Each row is a point on a landscape with many valleys, with its height.
A ball rolls from a point to whichever of its 2 nearest points has the largest drop for the distance, and stops where none of them is lower. Distance is the straight distance between rows; heights are no part of it.
(156) h=36.9: 7 -28 -61 -32 15 7 -14 -2 -3 4 22 -52 8 -7 -18 13 2 -22 -17 9 11 19 -32
(348) h=26.3: 39 41 52 10 19 6 -24 15 -73 36 -3 -6 0 -4 -23 7 -41 -4 16 -7 -19 20 -32
(17) h=36.0: 26 4 51 -5 -6 39 -8 -9 7 -5 -21 -10 -10 10 0 8 -24 6 26 -74 -29 8 -11
(395) h=23.0: 25 10 -17 17 28 -2 -15 1 10 32 -7 -16 15 -12 -17 7 10 -65 25 14 13 9 -9
(430) h=55.6: -16 -1 -13 -15 -8 -38 26 18 14 33 -21 10 13 14 1 14 47 -20 2 14 54 15 -5
(815) h=37.0: -1 10 -2 -17 27 -18 -12 -40 17 6 33 35 4 -9 43 -28 -6 10 -28 -6 -31 16
 -1
(147) h=39.9: 16 25 46 -13 -23 -7 -3 -37 -14 27 -22 -10 -6 36 -14 38 -24 12 17 -44 -7
 19 -6
(531) h=50.2: 12 56 -19 79 -6 -10 12 24 -29 70 -6 -8 48 -13 3 34 22 13 5 0 39 14 3
(15) h=32.8: 56 20 7 40 37 2 3 24 8 23 -36 -8 -12 -12 16 5 9 -24 33 -19 -51 10 -11
(305) h=66.1: -55 -6 8 -13 32 -25 -42 -31 -6 -34 -3 12 -24 24 10 -31 1 13 -28 19 -8 13
 14
(502) h=58.5: -5 5 54 -67 -10 -12 23 -9 21 12 -36 31 -23 20 -20 9 28 35 -7 -14 -9 1 -5
(761) h=55.9: -7 -55 -38 -15 -9 -31 3 9 -29 -20 35 6 -13 -18 19 14 9 -12 7 2 -20 5 -28
(562) h=62.7: -6 -47 -38 30 -9 60 9 -13 -25 -28 5 -39 14 -39 40 4 -23 9 -15 -25 -13 -4
 -28
(172) h=58.9: -7 -35 12 -15 -34 -18 6 1 -22 -21 17 20 -5 21 32 22 7 0 -6 -10 -55 10 8
(32) h=36.7: -11 -2 -20 -23 15 10 -11 -5 -52 8 24 -26 7 -34 -4 -20 -28 -25 -18 14 10
 9 -33
(105) h=52.5: 1 -3 -62 30 8 -34 9 11 -49 3 26 6 3 -8 -25 21 9 -16 7 -10 -13 5 -8
(832) h=42.5: -14 44 26 21 -27 -37 13 -14 -6 34 -22 -13 30 41 -15 39 -4 33 1 -33 22 22
 16
(696) h=32.0: -56 -13 -2 -7 12 37 4 -10 -55 -6 7 -19 21 -45 8 -33 -23 20 -23 14 23 -14
 2
(878) h=47.1: -37 19 -16 35 -54 -6 17 22 15 21 -5 -33 33 19 18 22 45 12 7 5 72 2 22
(499) h=36.8: -22 -52 24 24 -17 22 -12 -11 13 -41 7 21 0 -22 17 -24 -10 -6 22 43 -13
 -27 15
(290) h=30.8: -4 -41 -49 -30 -8 74 24 -17 21 -19 23 -36 -6 -57 35 -2 -28 52 -29 20 23
 -29 -4
(356) h=22.7: -18 36 -10 -10 16 -53 -24 20 -8 21 36 30 0 21 -45 -3 7 -16 -1 55 35 -8
 36
(28) h=24.4: -16 -36 39 -16 -20 74 44 22 50 -30 17 52 -22 -9 32 -19 0 13 2 -25 16 -34
 11
(476) h=57.0: -6 18 28 -49 4 -31 35 13 33 16 -57 27 -2 21 -12 4 59 10 -22 -12 44 10 -5
(400) h=75.6: 4 18 29 -18 13 -31 -20 -33 3 -14 -38 21 -6 57 -16 -22 33 0 -40 -9 42 17
 8
(875) h=33.6: -9 -42 -56 -19 -20 24 15 -38 -2 -22 -6 -31 -16 -47 6 20 -29 25 -13 12 33
 -7 -37
(712) h=37.4: 16 34 15 2 -26 -53 -12 16 8 15 27 -25 14 50 -1 17 -8 -6 36 15 14 6 39
(514) h=21.7: 14 13 29 -15 11 -4 3 17 34 31 -14 4 18 4 -37 7 26 -7 22 -28 -32 19 -1
(286) h=27.8: 57 49 32 18 19 -5 7 15 -7 60 -23 -14 5 13 -25 28 23 12 33 -22 -38 11 -2
(571) h=31.4: 8 -14 -64 11 -8 -6 0 -1 52 8 -20 -63 22 2 -15 46 -2 17 -16 36 25 14 -19
(322) h=30.6: 5 -19 57 -7 -9 65 15 3 21 -17 7 28 -18 -9 13 -4 -12 26 29 -56 -31 -21 9
(796) h=28.0: -52 -30 -21 -14 11 46 31 2 9 -24 4 -30 28 -42 25 -39 -20 53 -37 28 30
 -38 11
(486) h=28.8: -9 7 7 -42 -7 -7 12 21 53 1 -15 -9 17 -16 3 -13 -7 -6 -38 12 -8 9 -37
(717) h=28.3: 50 15 -68 30 -20 -15 5 14 10 13 -19 -78 8 -17 -27 49 -21 8 12 29 29 -4
 -15
(520) h=49.0: 40 28 -55 55 11 -23 8 26 -41 -2 -19 -13 -18 2 -22 0 -2 -21 26 -18 3 -18
 -1
(211) h=33.7: 21 32 45 -14 1 -49 -25 -3 -19 58 29 3 -1 68 1 28 20 20 23 39 25 11 35
(257) h=19.2: -13 -50 -22 -16 -15 71 32 12 46 -40 31 17 -21 -11 48 -5 1 -5 -39 -15 18
 -17 -22
(557) h=64.5: -67 -8 -19 -7 2 -18 -19 -6 -14 -28 -6 -13 -17 2 1 15 -21 -11 -12 5 -4 4
 6
(279) h=73.4: -24 -3 -2 -15 1 12 -11 -34 12 -20 2 9 8 38 -14 -6 8 -17 -32 -43 -14 19
 16
(43) h=44.9: -51 36 -3 43 -7 -30 0 8 -26 32 -10 -3 15 21 -12 46 23 13 9 -5 65 12 30
(237) h=30.9: -7 12 19 -23 -2 -37 -21 1 18 -22 3 31 -11 17 -34 -34 -3 -21 -4 49 9 -9
 25
(634) h=49.2: 11 -7 -6 -7 -23 -6 23 23 4 -37 22 7 -9 -22 8 -14 -28 0 24 -38 -28 -21
 -12
(494) h=68.8: -28 -27 -56 16 39 -2 -37 -26 31 -23 17 1 -3 -4 -32 -11 6 -11 -1 6 -7 2 4
(459) h=28.1: 10 -4 -7 -32 7 -5 4 10 32 20 12 20 38 17 -34 -24 51 -22 -28 2 -17 19 0
(444) h=39.2: 47 15 38 20 -13 17 1 16 -53 -23 13 -9 6 -24 8 -58 -44 11 33 -25 -28 -28
 -1
(331) h=21.9: 2 -32 31 -32 -10 20 -15 11 44 -22 -2 29 -18 46 -7 16 31 -36 14 -7 -26 4
 22
(133) h=17.7: 22 17 83 10 11 27 -19 -16 -35 27 -11 12 7 -30 -20 -21 -35 9 25 29 -26 0
 -11
(192) h=45.2: 16 64 -11 50 16 -37 -7 43 -47 15 -9 12 -14 11 -35 26 -32 -8 33 4 24 -17
 19
(523) h=30.2: -1 -45 50 -4 1 2 -17 -8 12 -9 2 35 -11 6 -5 -7 11 -21 31 26 -31 4 1
(451) h=65.6: -10 -2 23 38 24 14 -6 -19 -67 3 -3 33 6 -40 -6 -9 -15 26 -3 -26 -26 13
 -24
(364) h=34.0: 9 -23 -64 -27 20 -9 -19 -5 41 3 2 -54 4 24 3 21 33 0 -49 36 44 21 -19
(392) h=48.7: -5 26 -50 51 -23 -6 21 37 -8 46 2 -39 27 -24 16 38 36 14 31 14 54 -15 2
(614) h=67.5: -32 -8 -35 2 40 -29 -35 -25 3 -14 7 8 -1 34 -24 -13 32 -11 -41 26 25 15
 9
(666) h=22.9: 58 -5 -55 42 -23 6 3 24 0 -31 -36 -65 -23 -13 -7 8 -35 -17 9 9 -6 -20
 -27
(44) h=29.4: -10 36 37 -18 26 -54 -29 3 -27 20 8 33 -16 52 -33 6 27 21 -13 42 30 14
 24
(834) h=60.5: -5 16 50 -32 -40 5 17 -9 10 2 -38 26 -12 -16 -29 -13 -18 6 -6 6 -14 -11
 11
(354) h=63.9: -1 -16 -28 43 5 24 14 -11 -64 -22 -6 -11 3 -43 11 -15 -18 2 11 -48 -13 2
 -31
(877) h=62.6: -49 0 28 -22 -25 -1 -2 -12 -8 -25 -55 17 -26 9 0 5 -7 -5 -35 17 2 -4 19
(726) h=52.4: 8 3 -10 -16 -20 -34 30 26 50 -4 8 6 0 7 13 20 -1 -18 30 -25 6 -1 -4
(464) h=43.9: 2 -16 71 -32 -7 41 28 -17 16 -8 17 28 7 2 29 -42 -7 78 -1 0 -11 -27 21
(624) h=40.7: -17 1 47 -58 23 25 1 -15 27 0 11 24 -10 -9 39 -35 -8 33 -17 -8 -29 -4 8
(541) h=54.1: 2 -9 -33 -16 -4 -28 27 45 51 22 30 -25 25 11 17 20 34 4 22 -3 47 3 -15
(202) h=72.1: 13 4 -40 8 18 1 -11 -10 4 -9 26 -1 7 16 -2 -1 7 -34 12 -64 -26 5 19
(282) h=61.2: -11 -41 -9 16 -35 44 21 9 -10 -32 5 -9 5 -5 48 17 -3 -19 -15 -14 -44 -3
 2
(784) h=44.8: -1 -3 41 -8 -20 9 12 -7 -15 -23 33 18 4 -26 31 -40 -36 32 24 -7 -23 -28
 26
(294) h=33.1: 62 30 11 24 -6 -6 -4 34 -79 8 -8 -18 -12 -15 2 -45 -39 -17 11 -2 -13 -1
 -30
(527) h=12.7: -2 -46 -6 -18 -9 31 21 11 55 -26 11 34 -18 28 20 12 27 -35 -32 -20 -4 8
 -11
(855) h=37.7: 15 3 20 46 19 17 -20 9 -33 13 -25 5 -8 -23 3 13 -4 -27 11 21 -66 14 0
(125) h=24.3: -33 -10 -1 -37 -15 41 23 9 35 -32 -7 1 11 -22 20 -46 -6 22 -61 13 6 -22
 -11
(412) h=74.6: 1 24 34 -32 -10 3 -24 -58 -7 -1 -13 26 -13 55 -39 -9 11 14 -23 -26 -3 8
 33
(759) h=15.6: 32 12 -31 21 1 21 -4 5 7 -3 -12 -49 0 -13 10 9 -26 -57 2 -10 -7 -8 -15
(869) h=37.2: 23 -22 51 13 6 15 -9 -13 -30 24 -13 25 -21 1 -21 33 11 4 40 4 -58 11 -6
(150) h=28.6: 21 35 18 8 42 -20 -20 -16 -4 52 7 18 -1 -11 3 5 -5 -30 18 7 -12 21 7
(445) h=41.4: 14 68 -26 36 1 -46 2 37 -8 20 24 -15 5 12 -11 5 -4 -4 44 -5 17 -23 52
(538) h=70.4: -9 -24 -34 28 23 25 -25 -25 -3 -30 27 14 -3 -13 6 -17 1 -28 19 -16 -46
 -13 22
(394) h=36.6: -22 -43 -26 -20 -4 1 8 -37 23 -44 -12 6 -22 -28 21 -24 -7 24 -32 24 57
 -12 -36
(138) h=37.3: -25 -37 -1 -15 -11 -4 -16 -3 33 -58 -10 29 -29 -7 0 -30 6 -6 -14 60 4
 -32 10
(84) h=33.2: 12 16 -26 23 39 -49 -18 -23 27 29 31 19 14 -13 18 -12 0 -5 -4 36 -13 23
 -11

For each start below, name the point where the ball stops.
(878) => (527)
(464) => (759)
(354) => (356)
(531) => (527)

Call two points neighbours if one is among the 2 nearest of the other. Go from one point of each pair to the other, from neighbour to neighbour, staying as low as possible. Name the highest point that can't be avoided.
(133), (527) => (869)
(527), (356) => (138)
(125), (759) => (156)
(125), (514) => (486)
